A landscape with many valleys, sampled at points; each row gives a point and its height.
A ball rolls from a point to the lowest of its 5 nearest points, and stops where none of them is lower. Distance is the straight distance between rows; heights are no part of it.
(365): [153 138 160  90 133 136 180 129 133]  (h 212)
(349): [171 196 111  88 102 103 160 114 153]  (h 357)
(913): [167 155 140 101 111 120 155 113 138]  (h 544)
(899): [169 158 136  98 112 113 151 109 143]  (h 590)
(1007): [132 196 112  66 152 133 192 150 124]  (h 818)
(944): [141 132 165  93 140 141 185 127 127]  (h 185)
(972): [138 125 105 155 116 104  64 112 128]  (h 169)
(438): [160 212 103  77 115 115 171 134 143]  (h 391)
(495): [162 127 147 118 119 121 139 103 134]  (h 276)
(840): [171 142 135 112 105 111 134  99 140]  (h 600)
(16): [159 125 126 137 116 108 107 100 133]  (h 460)
(837): [118 110 104 162 124 115  67 128 123]  (h 104)
(993): [140 113 118 151 120 112  84 110 127]  (h 146)
(323): [123 167 139  66 162 144 205 155 122]  (h 760)
(556): [140 233  62  76 139 119 183 143 139]  (h 548)
(762): [101  72 142 169 143 142 112 120 113]  (h 224)
(328): [119 131  88 161 114 104  42 133 133]  (h 254)
(274): [131  85 174 129 140 149 162 113 122]  (h 152)
(500): [ 79  79 131 175 143 144  98 141 110]  (h 449)
(842): [153 160 146  82 131 132 183 131 136]  (h 392)
(405): [158 150 152  92 121 130 172 121 134]  (h 291)
(854): [168 146 140 109 113 115 147 102 139]  (h 559)
(113): [107  81 134 166 139 136 100 123 113]  (h 231)
(257): [ 52  80 122 185 141 155 102 162 109]  (h 765)
(951): [ 94  98 108 168 131 130  67 146 119]  (h 86)
(555): [136  89 172 124 141 146 161 112 123]  (h 147)
(773): [156 195 117  74 122 121 180 135 140]  (h 520)
(381): [ 51  85 119 179 134 153  95 169 116]  (h 722)
(660): [119 122  92 160 118 109  52 132 129]  (h 148)
(396): [148 104 136 140 127 121 111 104 124]  (h 340)
(945): [ 71 111  99 167 116 138  65 174 127]  (h 83)
(716): [132  93 137 152 131 124 101 113 119]  (h 211)
(674): [ 74  93 106 171 131 140  76 160 119]  (h 125)
(941): [147 113 126 149 119 112  91 105 126]  (h 215)
(1054): [154 142 156  91 129 129 175 123 135]  (h 240)
(795): [107  76 141 166 140 138 107 125 114]  (h 226)
(816): [132 102 120 159 126 119  89 112 120]  (h 69)
(633): [116 151 152  71 165 150 209 152 120]  (h 771)
(400): [ 37  90 119 180 132 162 100 183 118]  (h 725)
(379): [ 99 121  89 163 116 121  47 157 133]  (h 98)
(738): [153 224  86  78 119 118 178 136 146]  (h 448)
(117): [138 135 166  84 144 144 193 138 131]  (h 218)
(820): [146 120 163 103 132 133 166 114 130]  (h 140)
(574): [135 116 107 154 118 107  70 113 129]  (h 130)
(228): [132  87 145 152 135 126 114 110 118]  (h 182)
(539): [139 116 172  99 140 144 184 122 129]  (h 163)
(592): [ 76  86 119 175 135 140  83 151 116]  (h 275)
(982): [ 82 114  93 164 118 127  54 163 128]  (h 74)
(882): [175 150 123 120 102 102 121  95 144]  (h 706)
(885): [128 180 127  64 158 140 201 153 124]  (h 762)
(266): [117  85 133 161 135 130  99 120 115]  (h 237)
(614): [147 206 102  74 125 123 178 136 139]  (h 522)
(92): [ 90  62 148 174 151 153 122 122 110]  (h 296)
(857): [151 125 115 147 113 104  83 101 130]  (h 227)
(13): [128 124 173  87 155 151 200 133 127]  (h 251)
(478): [ 27  96 119 178 116 164 103 200 127]  (h 746)
(1079): [ 62 107 103 169 120 142  72 176 126]  (h 85)
(39): [146  99 165 120 130 135 160 112 127]  (h 139)
(518): [151 134 104 151 111  97  69 101 138]  (h 325)
(904): [144 153 156  81 139 139 189 137 133]  (h 255)
(470): [175 166 130 107 104 108 138 101 149]  (h 733)
(119): [101  86 122 168 135 136  87 133 112]  (h 84)
(1006): [164 131 123 130 108 106 104  95 136]  (h 555)
(297): [ 46  94 115 177 121 153  92 180 120]  (h 542)
(546): [146 190 116  76 130 123 179 135 141]  (h 699)
(946): [179 171 120 113 100 101 134  98 152]  (h 763)
(477): [162 145 146 101 117 123 156 111 140]  (h 442)
(376): [ 90  70 136 173 144 143 108 131 108]  (h 306)
(639): [ 59  72 132 184 147 158 106 149 110]  (h 633)
(974): [145 207 101  74 133 124 182 142 139]  (h 634)
(20): [154 114 148 127 121 121 129 103 129]  (h 228)
(312): [125  76 163 147 138 143 137 108 116]  (h 162)
(873): [150 104 153 131 124 129 132 105 124]  (h 161)
(807): [104  67 153 164 147 145 121 120 109]  (h 213)
(676): [ 99  86 118 168 134 132  81 136 116]  (h 134)
(212): [158 202 110  81 110 117 169 128 149]  (h 312)
(770): [104 113  96 161 122 117  56 144 124]  (h 97)
(563): [145 176 135  76 128 131 183 136 138]  (h 613)
(443): [115  88 126 159 131 128  92 123 115]  (h 186)
(767): [115  74 149 158 143 139 119 112 114]  (h 181)
(1057): [138 200 106  67 140 128 184 145 133]  (h 820)
(776): [ 81 104 100 167 125 132  64 157 122]  (h 80)
(7): [133  89 155 147 138 135 130 107 121]  (h 153)
(512): [154 118 137 133 118 117 118 103 129]  (h 440)
(201): [114 107 110 166 124 118  72 126 121]  (h 107)
(509): [147 113 159 110 125 130 161 112 129]  (h 133)
(689): [168 146 112 141 106  97  85  91 140]  (h 561)
(126): [165 189 119  82 114 116 167 124 148]  (h 58)
(243): [170 169 128  95 103 108 147 104 144]  (h 677)
(95): [140 224  80  74 136 122 183 146 135]  (h 514)
(1012): [133 212  94  68 144 129 187 151 132]  (h 752)
(548): [105 129  91 161 116 114  44 149 133]  (h 160)
(388): [145  96 162 126 131 133 146 110 125]  (h 142)
(632): [154 122 155 118 122 127 151 109 132]  (h 100)
(530): [167 165 136  91 112 121 165 121 138]  (h 512)
(142): [ 84  81 125 175 142 140  94 141 113]  (h 356)
(912): [139  93 156 139 134 133 132 108 125]  (h 149)
(17): [115  98 116 163 129 122  75 127 119]  (h 114)
(828): [131 168 139  71 150 139 200 149 124]  (h 754)

Where does a ball stop that starts at each point below?
(767) | (632)
(951) | (982)
(556) | (126)

Call two points neighbours if one is among the 5 nearest of the other. Go from one point of each pair to the other, from neighbour to neighbour, staying as low as possible. Name the highest point that can't be avoided.
(816), (632) | (716)
(982), (126) | (563)
(982), (816) | (201)
